Points, in no order, along strands that fork, close into loops and pass close to each other.
In the rows, zero is written as 128.
Two points are linked if the straight distance between their rows is under 115. Some points are linked to none.
q_575: [ 61 165 120 120 167 124  88 181 193 145 151 136 140 103 123  88 121 144
 140 115  97  83 184 171 128 155 100 125 155]
q_144: [181 132 145 156 137 178 110 139 129 166 149 151 126 113 136  82 152 113
 143 141 119 106 159 134 154 139 168 151 151]
q_481: [129 111 124 159  84 137 122  10  87 130  76 107 126 149 115 177 143 167
 144 133 118 164  58 112  65  90 132 135 158]
q_183: [124 130 150 103 135  71 156 184  96  96 150 146  91 101 166 120 108  79
  93 151 169  69 173 154 164  94 148 142  84]
q_228: [ 33 153 103 104 160 115 102 165 174 107 167 113 126 108 113  96 109 148
 102 105 112  51 150 175 116 141  98 152 156]
q_255: [121 130 116  85 111  93 195 160  75 144  74 155 151 116 127 217  77 135
 111  98 183 116 123  89 149 117 120 151 101]
q_472: [140 142 129 117 122 119 144 165 131 141 185 178 108  82 108 101 150  95
  86 162 136 127 128 125 165 130 141 181 132]
q_474: [160 141 131 159 108 158 157 143 126 155 124 170 182 149 106 108 184 155
 127 122 131 121 142 135 178 159 215 122 165]
q_422: [110 151 101 130 143  70 179 153  83 103 114 106 191 130 120 192  95 150
 106 119 179 101  96  87 127  74 119 138  83]
q_772: [108 122 123 145 179 146  38  80 149 113 119 118  91 135 162  91 146 143
 202 129 138 121 152 144  42 175 109 140 151]
q_105: [158 139 169 124 120 137 160 133 144 160 161 173 111 101 130 113 151  99
 116 171 110 141 124 113 143 108 132 159 116]
q_932: [176  76 121 105 136 161 118 161 149 132 141 138 112 125 110 103 136 125
 119 143 154 136 191 174 179 170 174  97 159]
q_59: [109 126 149 166 119 127 101  19  96 112 112 106  96 102 139 145 186 139
 132 155  97 145  74 124  61  69 106 150 156]
q_478: [130  67 107 126 106  79 158 184 148 142 105 128 155 147 122 159 120 150
 102 106 170 112 180 150 174 130 159  24 128]
q_12: [121 121 131 153 123 168  81  50 121 105 134  71 103 129 147  74 161 148
 153 115 141 145 132 143 101 157 146 159 179]
q_837: [208 152 165 150  97 139 146 124  90 117 148 185  87  92 147 113 190  92
 121 181 142 122 153 111 149 118 149 196 123]
q_421: [ 94 147 104  96 118  76 139  97 136  63 181  98 122 144 128  93 124 137
 110  99 154 108  94 100 112 123 116 190 106]
q_700: [120 111 146 121 160 153  86 164 166 157 145 140 129 118 124  94 131 103
 120 130 124 130 155 132 136 140  86 128 132]
q_466: [ 83 148 151  99 143  99 109 204 167 143 139 120 135 121 164 105 105 104
 128 110 123  74 147 156 156 129 103 112 102]
q_863: [162 163 139 137 108 168 163 103 110 145  83 155 137 129 101 193 122 154
 141 115  79 181  83  78 118 120 124 138 128]
q_874: [145 112 163  87 133  98 166 182 113 137 170 138  90 106 151 147  99  61
  97 151 172 100 119 123 146  92 147 150  95]
q_53: [118 142 142 166 147 162 112  97 111 163 130 127 144 116 133  89 157 118
 146 146 114 125 113 126 111  84 125 172 135]
q_555: [159 152 116 157 131 167 132  95 114 164  88 135 128 123 100 163 149 120
 150 164  89 188  93 101 104 121 134 128 138]
q_380: [146 123 162 149 146 134 127 100 102 188 103 134 130  93 161 140 157  89
 128 191  93  80 111 108  70  77 124 163 142]
q_368: [185 132 146 133  62 122 149 140 109  99 119 160 150 130 149 134 159 136
 135 117 114 125 156 128 205 158 190  88 110]
q_438: [ 73 123  85 122 127  64 119 159 150  95 146  87 170 143 147 135 152 134
 121 102 125  98 122 134 157 100 127  68  96]
q_320: [ 99  95  98 130 176 111 111 116 110 112 123  55 150 152 128 130  82 110
 126 128 171 114 102 102  86  61  94 115 125]
q_628: [151 103 148  95  77 100 175 140 103  79 111 125  99 141 129 204 111 130
 102  93 171 117 153 136 202 162 185 125 117]
q_416: [125 148 141 160  92 139 133  75 124  81 129 125 158 179 136  93 137 171
 150 109 122 151  95 125 100 177 127 143 131]
q_602: [ 79 154  90 132 124  64 150 159 117  71 164 104 170 154 141 128 142 152
  93 105 163  87 119 119 145  91 122 112 107]
q_887: [180 116 147  89  98 104 137 151 106 109 151 141  60 129 135 150 106  86
  98 132 166 120 140 122 168 108 145 154 103]
q_805: [143  93 105 139 136 109 153 189  96 121 108 104 185 139 122 142  84 116
 102 133 184 108 149 117 180 106 140  77 142]
q_340: [114 119 109  95  98  76 185 193 100 133  97 173 185 119 106 144  79 154
  85  97 172  80 152 137 187 147 166 108 142]
q_672: [151 138 128 128  87 110 166 155 142 112 134 167 148 135 126 100 156 128
 105 120 102 113 164 137 181 141 149  75 109]
q_28: [ 66 156  96 119 136  79 134 190 149  81 189 116 175 137 136  98 141 139
  93 120 132  56 129 155 123 105 125 123 123]
q_987: [176 133 142 180 125 136 130 131 135 138 109 143 170 118 151  94 179 142
 157 145 111 109 159 162 162 145 146  64 128]
q_907: [133 103  94 156 108 166  91  78 125  70 116  89  97 169 127 124 131 129
 164 101 140 178 129 127 100 181 112 110 123]
q_8: [117 113 127 145  98 139 117  29 107 103 128 118  71 139 110 128 144 127
 121 106 115 191  84 105  97 145 126 137 157]
q_571: [117 144 153 151 151 136 107  49 132 145 142 128 105  93 150 135 163 133
 119 149  72 144  87  99  74  95  84 154 125]
q_329: [200 110 139 119 108 166 140 123 105 118  62 143 101 127 128 170 121 132
 142 122 142 170 163 150 190 176 187  94 138]
q_717: [143 131 152 129 107 151 169  99 117 183  65 186 158 136 113 152  99 130
 151  82 106 152 123 102 163 153 127 164 139]
q_519: [154 124  89 151 135 153 131 103 149 168 119 139 177 143 101  93 100 146
 151 142 118 165 131 124 133 174 137 109 134]
q_723: [144 160 108 133  97 141 154  49 106 130 102 169  97 130 105 185 137 167
 122  99  89 196  87  72  86 109 111 160 135]
q_217: [ 81 135 141 132 144 165  85  77 127 100 134 110 100 100 154  70 161 135
 159  96 112 112 133 128  95 154 141 193 168]
q_781: [115 143 113 186 130 132 108  79 132 102 118  86 166 153 167 111 188 157
 179 119  96 133 116 143 100 146 146  76 127]
q_895: [132 185 138 144 116 135 143 138 145 110 155 138 162 147 151 103 141 139
 162 100  99 147 115 136 139  96 114 127  76]
q_909: [145 156 177 148 131 133 126 139 118 138 102 133 150  80 176  86 168 121
 154 170 103  59 162 165 156 119 185 128 144]
q_404: [149 159 124 153  96 137 197 120  67 157  48 135 196 120 155 188 142 163
 157 165 142 106 128 123 139 115 177 140 112]
q_792: [187 128 138 175 140 148 147 114  67 165  82 103 184 108 125 143 147 119
 141 176 144 100 137 126 141 103 166 130 132]
q_660: [119 125 115 139 146  83 183 163  91 152 141 119 194 110 121 125  97 129
  88 146 189  91 114 134 137  70 163 128 118]
q_790: [ 92 138 106 175 153 167 111  83 123 153 137 121 130 115 127  67 147 133
 130 150 105 124 103 118  72 112 119 167 193]
q_460: [ 66 131 125 104 175  98  39 128 165  93 150  89  81 130 145  80 123 138
 173  95 143 126 154 155  78 204  99 108 135]
q_704: [102 114 106 106 164 111 113 119 147  87 135  66  99 152 103 150  91 115
 119 130 140 170 110 136  91 145  92 102  86]
q_557: [153 132 143 141 111 119 152  91 124 166 175 184 105 106 132 144 155 112
  97 167 105 157  86  79 126  88 104 167 115]
q_13: [103 135 103 128 190 137  31 106 166 148 144 148 103 121 133  83 119 155
 184 159 114 119 148 128  59 197 106 148 176]
q_902: [153 141 127 148  80 168 133  18 104 100  95  87  84 134 108 193 155 178
 157 109 132 171  97 110  69 114 138 148 140]
q_29: [106 112  95 116 125  82 112 129 161  75 156  76 149 163 152 137 122 145
 141  89 125 129 131 150 134 131 107  79  85]
q_354: [150 166 138 158 104 137 192  92  97 189 124 168 148 143 109 137 160 156
 128 124 125 164  92  83 121 122 155 162 144]
q_549: [112  71 140 108  99 148  84  61 133  88 147 101  61 132 145  95 131 117
 142 131 144 179 123 142  80 156 120 127 160]
q_369: [122 104 149 122 108  91 109 188 157 124 142 134 118  98 185 124 168 104
 117 114 101  76 181 155 184 112 145  77 116]
q_657: [165 111 144 130 129 165 120 111 153 165 127 155  84 113 105 162 163 103
 123 158  73 178 108 111  98  69 101 114 109]
q_359: [ 88 121 109 101 175 110 140 159 137 150 172 108 165 129 107  86  70 143
  70 141 168  73 139 168 119  71 115 139 149]
q_372: [ 83 136 143  67 151 135 119 194 155 147 132 166 112  87 144  91 103 110
 112 140  97 104 145 112 141 106 107 175 147]
q_614: [156 115 137 124  76 108 140 161 119  72 167 170 104 124 145 106 161 134
  89 121 161 111 173 182 194 143 193 131 137]
q_249: [124 168 160 141 173 153  94 118 128 170 101 116 110  95 141 166 161 106
 186 167  66 129 108 116  74  76 122 155 129]
q_440: [116 130 139 126 103 114 138 161 149 153  89 178 189 129 120 159 126 157
 151  75 114 134 141 129 171 203 119  65 136]
q_785: [ 74 122 161  91 132 102 113 215 167 148 143 154 117  87 181 120 127 115
 135 130 111  63 193 150 160 135 131 105 131]
q_133: [163 125 179 119 135 119  91 163 169 117 125 161 111  93 151  83 174 134
 124 141 101  58 198 182 169 162 173 115 164]
q_698: [ 99 155 108 120 107 106 184 146 142 104 142 154 174 164  92 104 126 163
  97 109 132 123 120 139 152 145 117 128 113]
q_674: [135 121 141 139  98 122  92   4 104 111 130 112  58 119 120 146 156 133
 122 126  78 182  73 123  70  92 138 128 142]
q_143: [158 126 133  89  80 104 167 141  91  99 105 178  90 128 134 185 119 138
 117  83 169 132 150 104 199 186 179 176 141]
q_374: [135 150 133 143 151 154 114 162 159 122 125 122 113 128 138 146 151  79
 155 143  81 121 138 103 134 120 109 113 102]
q_98: [170 117 142 132 103 149 184 114 108 180  96 179 153 133 102 122 112 133
 102 126 123 138 129 116 147 167 143 143 148]
q_811: [203 144 147 175  91 136 169  96  85 163 130 178 115  95 142 125 164 129
 125 169 151 134 110 111 143  88 148 188 106]
q_85: [158 132 169 139 144 150 101 137 126 131 119 145 125 101 173  80 176  98
 160 168 106  80 201 174 161 157 183  97 172]
q_516: [125 151 143 178 146 168 120 128 143 155 133 140 155 120 137  89 157 106
 153 145  95  97 157 153 140 108 127 138 128]
q_393: [120 126 132 137 148 161  80 110 155 150 118 129  99 122 133 105 131  99
 163 161  64 154  92 118  81 111  87 119 144]
q_226: [ 80 111 103  98 116  80 168 181 118 129  60 150 178 131 134 214  85 151
 137  88 141 108 135 126 162 146 127  57 117]
q_518: [192 133 124 103  84 142 187 145 119 137 128 157  77 122 107 196  96 116
 107 120 134 175 113  98 171 107 147 144  87]
q_688: [160  89 131  91  95 153 158 159 119 129  87 150 138 145 118 178 110 121
 147 112 135 177 158 146 193 193 174  81 117]
q_220: [125 131 131  77 151 127 137 211 161 125 160 142 140  88 120  86 110 130
  90 147 142  78 169 164 172 104 120 138 138]
q_113: [166 158 161 181 128 151 142 137  98 126 120 147 128  96 162 108 200 108
 161 174 120  96 142 135 164 109 181 135 113]
q_993: [ 87 119 139 161 153 140  85  81 127 191 117 125 109 100 148  95 157 130
 126 173  93 123  97 121  48 100 100 137 191]
q_462: [ 69 118 116 110 144 119  66 135 154  67 155  62  91 151 155 112 126 121
 152 106 162 120 138 140  87 172 107  92 106]
q_453: [150 132 120 151 144 161 121 153 152 128 141 103 133 168 130 177 131 141
 150 123 126 170 116 104 112 144 114  86  66]
q_587: [135 164 103 124 128 139 155 142 120 110 126  99 104 140  90 165 113 108
 109  93 120 165  90 105 113  98  82 126  92]
q_967: [ 53 115  82 106 156 129  80 141 154 110 168  77 100 142 130  99  84 112
 115 108 147 104 109 144 104 127 116 148 166]
q_897: [118 118 118 137 150  97 164 176 111 143 161 115 154  93 112 108  95 125
  63 156 184  52 153 148 129  68 144 158 142]
q_201: [139 104 128 117 153 125 129 181 117 144 137 101 119 119 127 157  95  90
  95 154 152 107 111 113 132  59  88 123 125]
q_791: [109 118 142 107 170 149  70  81 167 122 121 104  55 131 145 140 126 125
 174 110 113 154 122 123  60 155  87 113 120]
q_64: [159 152 165 145 161 174  91 147 140 152  98 151  94 103 134 132 146  73
 174 153  72 139 128 117 102 106 111 128 126]
q_877: [133 149 169 153 174 149 110 126 118 167  91 114 156  90 165 137 164 105
 179 176  80  77 121 105  88 104 128 159 145]
q_533: [119 140 112 113  99  70 187 178  77 115 103 148 190 110 118 188  89 140
 112 121 189 112 128  99 176  90 144 128  99]
q_802: [127 129 116 110  78 117 173 107 122 166 144 199 107 154 109 181 111 132
  81 111 104 178  84  70 141 101 101 153 110]
q_433: [174 149 145 157 123 112 149  91  74 177 127 168 130  73 148 132 179 107
 125 202 117 110  99  97 102  72 129 180 120]
q_189: [146 159 123 179 109 137 181  96  86 172  63 118 187 127 109 189 127 148
 162 127 116 126 106 117 112 103 144 142 116]
q_319: [142  83 128 118 134 159 130 170 128 160 154 125  95 130 110 149 113  97
  78 139 145 162 112  92 160  95  98 109 126]
q_57: [168 131  99 168 124 150 143 114 125 182  77 157 181 144 119 126 125 160
 184 121 110 169 156 139 151 176 154  87 142]
q_682: [130 156 116 145  97 115 162 152 158 114 146 185 179 150 101  80 169 178
 124 109 117 113 150 161 157 128 143 107 122]
q_952: [120 108 117 120 132 111 172 172  90 167  87 115 153 135 103 212  75 124
  96 111 178 115 133  93 145 117 114 107 107]
q_173: [138  96 117 124 105  96 170 184  79 131  80 130 177 131 123 164  73 127
 103  97 176 109 152 118 200 144 179  93 152]
q_43: [134 131 116  75 151 117 143 162 149 138 174 163 141 113  79  74 114 144
  90 137 122 107 147 142 134 100 107 159 118]
q_568: [138 148 114 142 117 113 174  78  55 200  79 117 182 139 105 161 121 143
 125 155 131 103  67 106  93  86 144 160 132]
q_402: [141 106 116 105 103 110 156 186 115 125 172 163 142 105 107 108 110 107
  84 154 172 112 139 128 188 128 148 151 123]
q_968: [167  92 138 128 133 162  94 115 139  98 126 133 103 135 157  81 163 144
 126 134 155 116 201 192 172 174 202  99 176]
q_222: [196 134 155 158 101 149 140 132 132 125 102 146 164 138 138 156 166 137
 156 135 105 152 149 128 163 143 176  74 105]
q_296: [109  91  82 109 119 139  97  89 109  67 115  72  90 165  91 140  90 134
 134 100 153 184 109 135 105 160  93 102 112]
q_47: [136  87 116 134 126 140 122  96 138 185 164 165 136 143  95 112 122 130
  94 137 103 181  96  97 123 119 110 134 145]
q_598: [112 107  89 134 134 120 154 143 127 149 117 107 144 155  93 199  68 129
  98 117 152 152 117 104 135 133  83 110 114]
q_782: [124 148 133 147 119 144 159  97 142 134 116 136 174 147 128 151 140 187
 137  94 119 172 117 101 138 168 122 117 100]
q_493: [150 106 128 151  83 177 111  59 114  73 108  71  92 156 123 178 132 166
 164  95 134 186 116 111  99 163 133 130 132]
q_949: [106 124 121 106 116 100 102 115 144 111 186 144  85 143 150 105 109 118
 102 127  97 145  68 116  91 114  91 163 132]
q_574: [101 143  97 116  96  91 190 175 129 131 133 157 193 139 101 130  78 160
  90 111 165  95 123 129 139 162 138 134 135]
q_808: [ 99 141 115  66 163 128 125 134 180  98 164 118 138 132  95  67 116 142
  95 144 122 103 132 155 104 132 112 145 140]
q_295: [154 112 145 115  94 123 185 115 116 172 126 201 115 139  84 140 108 108
 100 121 124 175 114  85 154 124 129 141 124]
q_314: [ 88  87 101 106 152 109  93 106 109  75 142  29 107 132 151 124  81 120
 117 134 185 115 129 128  84 105 104 120 140]
q_634: [118 121 108 165 121 157 112  23 127 146 129 110 111 140 115 101 123 133
 128 139 101 189  99 126  68 120  97 136 143]
q_525: [121 127 103 128 114 114 131 160 133 113  88 147 185 163 109 136 103 154
 121  89 146 163 131 105 160 186  99  71 122]
q_916: [194 100 176 159 159 157 125 108  97 182  98 126 104 123 129 123 179  98
 146 171 125 124 139 124 113 123 171 121 144]
q_933: [ 83 119 123 117 176 151  88 168 163 125 148 110  96 134 129 127 103  87
 127 129 115 147 124 113 106 134  72 127 119]
q_842: [119 125 122  91 121 118 121  81 121  83 158  89  82 163 110 126  98 105
  98  71 131 144  93 112 102 132  95 137 120]
q_833: [113 165 123 131 152 148 119 142 180 136 179 148 147 118 144  64 131 150
 133 144  90 109 127 173 109 152 135 153 155]
q_435: [186 148 143 187 130 154 136  97  90 176 102 132 117 103 103 180 158 124
 136 158  94 157  82  98  99  60 138 126 117]
q_655: [114 131 147 110 121 120  79  40 143 106 146 140  93 123 154  70 141 112
 137 129  83 121  91 116  78  96 112 186 168]
q_506: [129 121  93 161 109 150 146 138 139 146 130 109 144 159 114 154  79 136
 115  83 128 158 113  89 154 161  94 125 107]
q_613: [133 140 147 150 152 106 104 138 183 134 137 141 168 106 146  79 175 137
 167 144  87 105 150 181 143 146 124  74 117]
q_971: [149 171 192 137 139 144 125 142 105 165 118 171 120  66 160  95 154  99
 154 182  95  88 132 151 122 110 156 164 154]
q_90: [ 82 120 111 110 135 115 121 137 164  75 159  95 165 158 100  91 103 135
 105 139 148 107 132 160 108 142 100 118 118]
q_675: [195 130 159 162 123 140 155  95  76 181  86 113 147 105 114 186 159 125
 131 186 123 110  96 112 117  81 156 135 116]
q_451: [110 104 109 110 139 119 136 132 149 104 144  91 149 152  96 126 111 129
 106 140 136 163 127 142 139 156  89 115  98]
q_977: [142 126 141  88  94 139 156 171 112 147  64 181 152 111 113 218  82 114
 131  76 133 118 133  95 178 182 117 128 125]
q_685: [168 145 138 156 118 157 147 128 110 178 134 159 150 120 105  88 163 144
 102 139 151 123 141 126 168 127 188 168 154]
q_609: [191 127 118 174 115 143 140 123 103 161  59 133 173 137 136 163 138 131
 169 124 103 135 166 139 164 144 199  76 132]
q_841: [119 112 162 129 104 159  75  42 130 120 122 112  53 120 149  95 148 103
 164 141  95 120 110 126  51 116 132 157 185]
q_594: [158 128 125 123 104 119 168 144 127 140 168 130  99 122 118 184 108 111
  92 141 135 160 111 108 148  97 111 152  57]
q_497: [132 110 108  96 103  99 174 152 113 131 151 151 138 127  95 112  87 108
  66 147 150 136  89 116 156 122 111 146 111]
q_413: [135 145 135 140 114 121 115  38 129 115 169 117 106 134 141  86 153 151
 139 124 103 118  79 109  83 117 140 199 130]
q_787: [138 124 164 116 120 110 147 201 126 114 149 123 134 141 121 134 113  88
 114 131 154 116 141 160 168 116 134  94  91]
q_750: [121 136 129 140 178 164  64  70 137 122  98  83  79 136 148 128 155 122
 212 138 121 155 121 139  42 141 123 128 128]
q_334: [108  97 120 136 154 110 116 179 107 138 132  98 169 126 132 129  88  90
 103 113 161  90 138 126 148  85 106 110 122]
q_245: [111 123  89 162 134 108 171 167  94 138  88 104 191 143 133 182  86 123
 103 104 175 119 122 116 146  99 133  76 123]
q_122: [110 117 103 121 154 140  76 186 182 169 159 157 132 103 122  87 136 139
 147 139 116  98 183 192 145 170 131  98 160]
q_106: [ 63 138 132  90 132 131 106 113 148  73 158 120  85 114 136  67 148 139
 141 100 112 113 138 116 104 141 101 204 154]
q_560: [ 56 115 118 102 172 124  90 167 155 123 132 100 133 131 132 134 109  79
 132 137 132  97 133 101 107  85  76 132 116]
q_545: [109 117  95 151 154 119 152 137 116 122 103  54 137 136  95 206  75 121
 112 124 157 150 115  89  92  87  88  98  92]
q_832: [190 121 149 182 127 143 134 119  61 158  83  97 152 110 130 112 152 127
 121 169 163  72 144 168 158 139 194 127 169]
q_151: [152 156 128 168 131 131 176  68  97 185 115 121 145 148 102 115 138 138
 132 143 118 137  69 109  86  93 142 154 131]
q_468: [103  93 143  91 128 119  57  84 147 100 135  95  20 115 163 120 109 105
 152 111 130 159 126 142  61 155  98 115 143]
q_676: [133 148 124 113 133 130 142  79 149 118 158 130 115 136 133 133 134 129
 124 126  99 161 119 109 123 109 102 171  89]
q_291: [111 157 123 135 120 121 129 133 159  87 135  93 143 145 126 150 158 143
 146  81 110 152 125 145 133 102 113 101  70]
q_298: [ 91 129 128 104 142 102 129 146 145 127 178 155 109 107 136 117 128 117
  98 155 126 122  94  94 100 101  74 183 108]
q_554: [ 52 125 101  64 177 118 106 166 150 140 135 126 114  97 130  88  88 118
  86 141 109  86 132 125 109 104  78 176 169]
q_818: [ 91 112 144 101 130 145  86  96 153  86 158  60  88 149 138  82 119 118
 144 100 154 148 132 156  97 153 109 139 147]
q_527: [192 117 179 127  93 146 133 134 115  88 155 159  92 137 126  91 161 129
 103 143 179 113 156 174 182 152 166 147 151]
q_32: [131 110 130 165 116 154 101  35  86 109  91  64 129 142 114  98 162 160
 166 137 161 137 111 156  79 166 160 129 163]
q_572: [117 106 141  93 120 109 123 183 112  81 145 123  88 112 170 112 132  97
 106 129 161  77 173 185 192 103 155 113 132]
q_691: [107 154 101 143 103 113 119  90 128  95 122 113 181 182 121  90 126 163
 154  75 118 146 115 139 133 194 150 116 159]
q_118: [134 143 106 146 139 147  96 119 152  86 119 100 135 192 127 105 119 133
 147  96 124 173 115 107 101 164  99  92 126]
q_461: [200 129 138 127  98 163 160 139 102 128  95 148  95 118 109 188 127 130
 118 137 133 170 131 106 162 138 169 118 114]
q_621: [ 49 132  95 114 201 107 126 173 129 144 145  88 165 115 133  87 106 119
 107 131 160  61 155 153 111  82 109 133 142]
q_272: [136 126 103 162 153 116  96 140 162 141 147 147 179 133 111  77 144 167
 163 150 119 131 164 184 128 178 123  55 124]
q_741: [188 158 143 165  90 125 144 126  69 117 129 176 126 106 161 114 185 136
 141 156 149  92 160 136 158 122 191 173 139]
q_333: [154 144 101 165 144 152 107 131 150 139 124 117 139 175 126 132 128 142
 190 124 120 183 107 105  83 156 128  98 114]
q_961: [167 154 124 131 128 150 127 153 141 106 135 149 118 110 132 141 146  91
 156 115  88 134 148 122 193 128 144  99  88]
q_289: [164 109 182 101 124 151 127 171 151 123 147 166 108 127 125  81 145 130
 100 144 152  91 161 172 159 135 163 146 131]
q_268: [146 113 107 120 122 154 148 146 149 170 132 159 146 146  84 108  92 133
  97 142 127 163 119 125 147 154 120 137 152]
q_878: [ 76 146  88 119 113  95 175 118  94  89 118  87 146 155 121 193  87 163
 113  91 179 121  83  93 117 102 125 152 103]
q_917: [ 35 109 100  87 179 103  50 156 168 136 123 109  96 125 146 119  80 151
 151 121 144 108 168 122  90 182  83 139 166]
q_707: [ 59 112 133  83 139 108  87 106 138  58 147 110  54 114 148 144 124 108
 116 137 125 116 114 100  82  75  75 178 133]
q_180: [ 89 105 146  90 122 119  85  77 129  63 173 107  64 106 129  89 154 122
  90 100 146 106 130 114  99 135  91 179 158]
q_52: [119 119 137  90  87  92 153 174 138 143  73 167 182 128 140 196  93 136
 141  64 134 117 149 133 192 171 127  98 123]
q_775: [105 148 121 139 154 143 115 112 159 109 161 104 124 149 143  80 143 144
 147 134  96 148  98 149 101 160 131 135 150]
q_457: [129 139 161 158 142 150  98  70 151 118 135  93  78 118 113 150 145 135
 135 126  91 173  97 115  70  94  77 142  95]
q_849: [184 158 163 154  94 140 161 129  94 146  88 158 157 121 122 156 166 155
 163  98 122 168 140 108 189 110 162 157 109]
q_709: [122  86  94 115 171 107 120 131 121 144 150  89 128 140 119 144  86 103
  72 142 131 117  98  96  97  70  73 120 113]
q_643: [149 139 134 120  88 141 148 144 132 134  82 152 129 150  85 220  99 149
 134  85 112 168  92  99 119 131 106 138  97]
q_749: [139 150 126 137 139 137 109 126 151  91 148  88  74 137 108 168 126 107
 132  96 103 173 118 130  93 100  51 127  94]
q_812: [119 148 110 133 105 145 139  54 114 127 112 121  96 149 116 150 106 165
 135  83  96 193  75  95 103 149 116 145 147]
q_444: [128 135 151 122 148 142 142 145 164 142 174 159 143 111 128  69 127 110
 119 171  82 126 117 127 116 150 139 148 125]
q_920: [122 110 159 110  72 138  97  51 121  99 164 112  37 124 160 100 141 109
 142 131 123 136  96 129  75 142 144 164 158]
q_898: [100 111 115 102 143 110  69 111 147 117 156  97  60 130 151 106  88  95
 121 138 112 153  77 116  69 142  88 126 155]
q_302: [127 133 108 179 156 150  98  24  98 133 104  90 124 153 109 103 155 138
 157 151 131 164  75 136  61 147 127 123 149]
q_521: [ 58  97 124  91 161 109  87 133 140  97 126  77  85 148 138 147 110  91
 110 121 135 104 112  95  76  81  78 132 143]
q_149: [ 97 127 111  94 162  97 124 211 175 116 149 132 164 113 111  97 107 124
  96 148 133  71 170 188 118 120 116  87 139]
q_866: [ 58 113  92  95 201 102  80 195 167 157 121 110 138 114 148 110  68 127
 123 118 154  79 170 140  96 164  88 119 154]
q_823: [171 100 154 104 124 159 132 148 114 158 127 146  64 121 105 144 134  77
 106 142 109 167 107 108 144  76 117 112 121]
q_658: [108 163  99 148 152 124  92 112 169  98 149 102 157 149 151  77 162 151
 176 111  95 148 137 154 122 160 142  85 134]
q_922: [103 143 104 123 137 109 154 114 115 107 179 121 139 124 122 115 117 136
  98 129 132 141  94 102 117 112  90 173  82]
q_185: [ 38 134 128 114 193 109 100 179 143 154 110  84 144  98 159 108  66 126
 118 126 142  52 165 133  82 114 102 144 158]
q_934: [129 108 124 127 141 114 123 190 157 124 134 118 156 155 132 132 132 108
 143 128 132 145 151 159 160 124 112  47  81]
q_860: [127 138  74 145 131 112  99 129 123  93 123 112 156 175 108 132 114 162
 153 101 139 164 118 127 136 187  89  77 105]
q_19: [153  84 136 102 138 137 150 147 130 145 125 138 118 132 108 141 108 120
 112 140 150 167 157 129 176 166 177 102 129]
q_996: [126 142 176  88 150 158 109 159 131 165 112 174  93  86 152  91 125 115
 144 165  81 116 137 117 128 131 134 166 157]
q_158: [134 135 138 108  96 121 176 171 126 134 143 132 148 143 120 179 115 114
 116 113 145 137 121 127 165 112 119 111  76]
q_206: [122 154 130 102 143 119 123 170 161 113 167 120 150 142 152  99 104 117
 147 108 101 121 113 143 132 129 111 119  93]
q_973: [117 147 122 192 132 143 135  81  97 130  80  79 187 158 131 144 171 158
 172 141 125 131 112 128  95 125 138 116 128]
q_450: [137  77 120 111 127  99 120 177 149 112 152 130 129  91 144  96 150 135
 110 127 116  74 210 170 187 141 174  60 116]
q_484: [105 151 131 124  92 119 146 104 146  87 157 126 156 154 103 105 115 164
 122 109 128 144  90 135 129 171 113 170 123]
q_946: [121 122 122  86  89 115 122  90 108  56 169  84 104 150 130 106 107 128
 108  88 162 132 110 106 132 128 143 152 133]
q_963: [145 146 141 171 129 119 140  49 111 161 146 157 118 102 134 141 175 129
 117 192  89 143  76  97  91  60 105 161 113]
q_361: [128 119 105 154 136 114 118 140 169 145 128 167 172 157  99 120 144 163
 144 114 139 168 162 171 160 184 141  37 116]
q_419: [210 120 172 154 139 161 111 123 106 140 114 127 107 137 136 126 169 121
 150 136 130 118 160 148 172 145 193 124 152]
q_426: [147 104 129 121 156 141  95 184 161 144 130 144 111 130 137 124 117  77
 150 146 145 124 177 147 158 147 117  79 112]
q_124: [ 70 132 143  86 174 121  55 169 201 151 124 127 114 123 120 106 113 145
 149 104 107 103 155 132 103 161 104 145 157]
q_307: [191 151 160 166  91 157 182  99  64 144  74 153 152 127 153 171 151 155
 148 139 151 128 148 111 173 124 181 145 119]
q_70: [113 187 118 156 120 135 173  68  74 123  60 101 168 157 129 153 158 154
 169 110 120 139  98 130  97 112 145 147 115]
q_871: [145 148 153  89  78 113 170 154 115 136  81 201 131 106 148 192 122 128
 134  83 139 124 143 100 176 193 160 156 120]
q_279: [126 114 129 103 155 109  95 213 182 134 131 162 138  90 116  97 114 123
 122 154 140  75 210 195 152 163 127  90 161]
q_653: [146  83  88 127 147 140  97 111 152 166 148 145 103 161  94 116 111  97
 135 142 106 180 118 107 101 122  85 104 112]
q_529: [106 152  95 110  90 117 168 123 105  86 114 119 109 140  97 210  93 169
 113  88 161 165 108  83 121 102  93 170  97]
q_538: [146 106 152 119  88 111 165 178 108  87 140 142 113 137 159 131 125 111
  97 121 165 119 162 183 191 126 164 109 100]
q_991: [141  86 126  97 107  83 144 181 134 130 148 125 150 114 123 119 106 142
  82 117 157  94 183 190 191 136 179  58 125]

A piece is two or more points that can be reached from each other along the links. Count, over all rows, the pieces, the separate loops (a circle has one, a figure eight two, a Y none), the forks (points with three links) and the tips (points with one).
pieces -> 7
loops -> 0
forks -> 27
tips -> 41

A tip is a point with one link. Name the tips that can be reached along the links from each point below, in the order of the rows.
q_934 -> q_887, q_968, q_289, q_707
q_920 -> q_460, q_13, q_842, q_413, q_676
q_516 -> q_474, q_993, q_916
q_602 -> q_478, q_28

Name the points in between on the shortest way along the links from the first point to the second, in order.
q_749; q_106 -> q_457, q_571, q_59, q_674, q_8, q_634, q_302, q_32, q_12, q_217
q_393; q_444 -> q_64, q_249, q_877, q_380, q_433, q_963, q_557, q_105
q_8; q_849 -> q_674, q_59, q_571, q_963, q_557, q_105, q_444, q_833, q_775, q_658, q_781, q_973, q_70, q_189, q_404, q_307
q_932; q_614 -> q_19, q_688, q_329, q_461, q_518, q_594, q_158, q_787, q_538
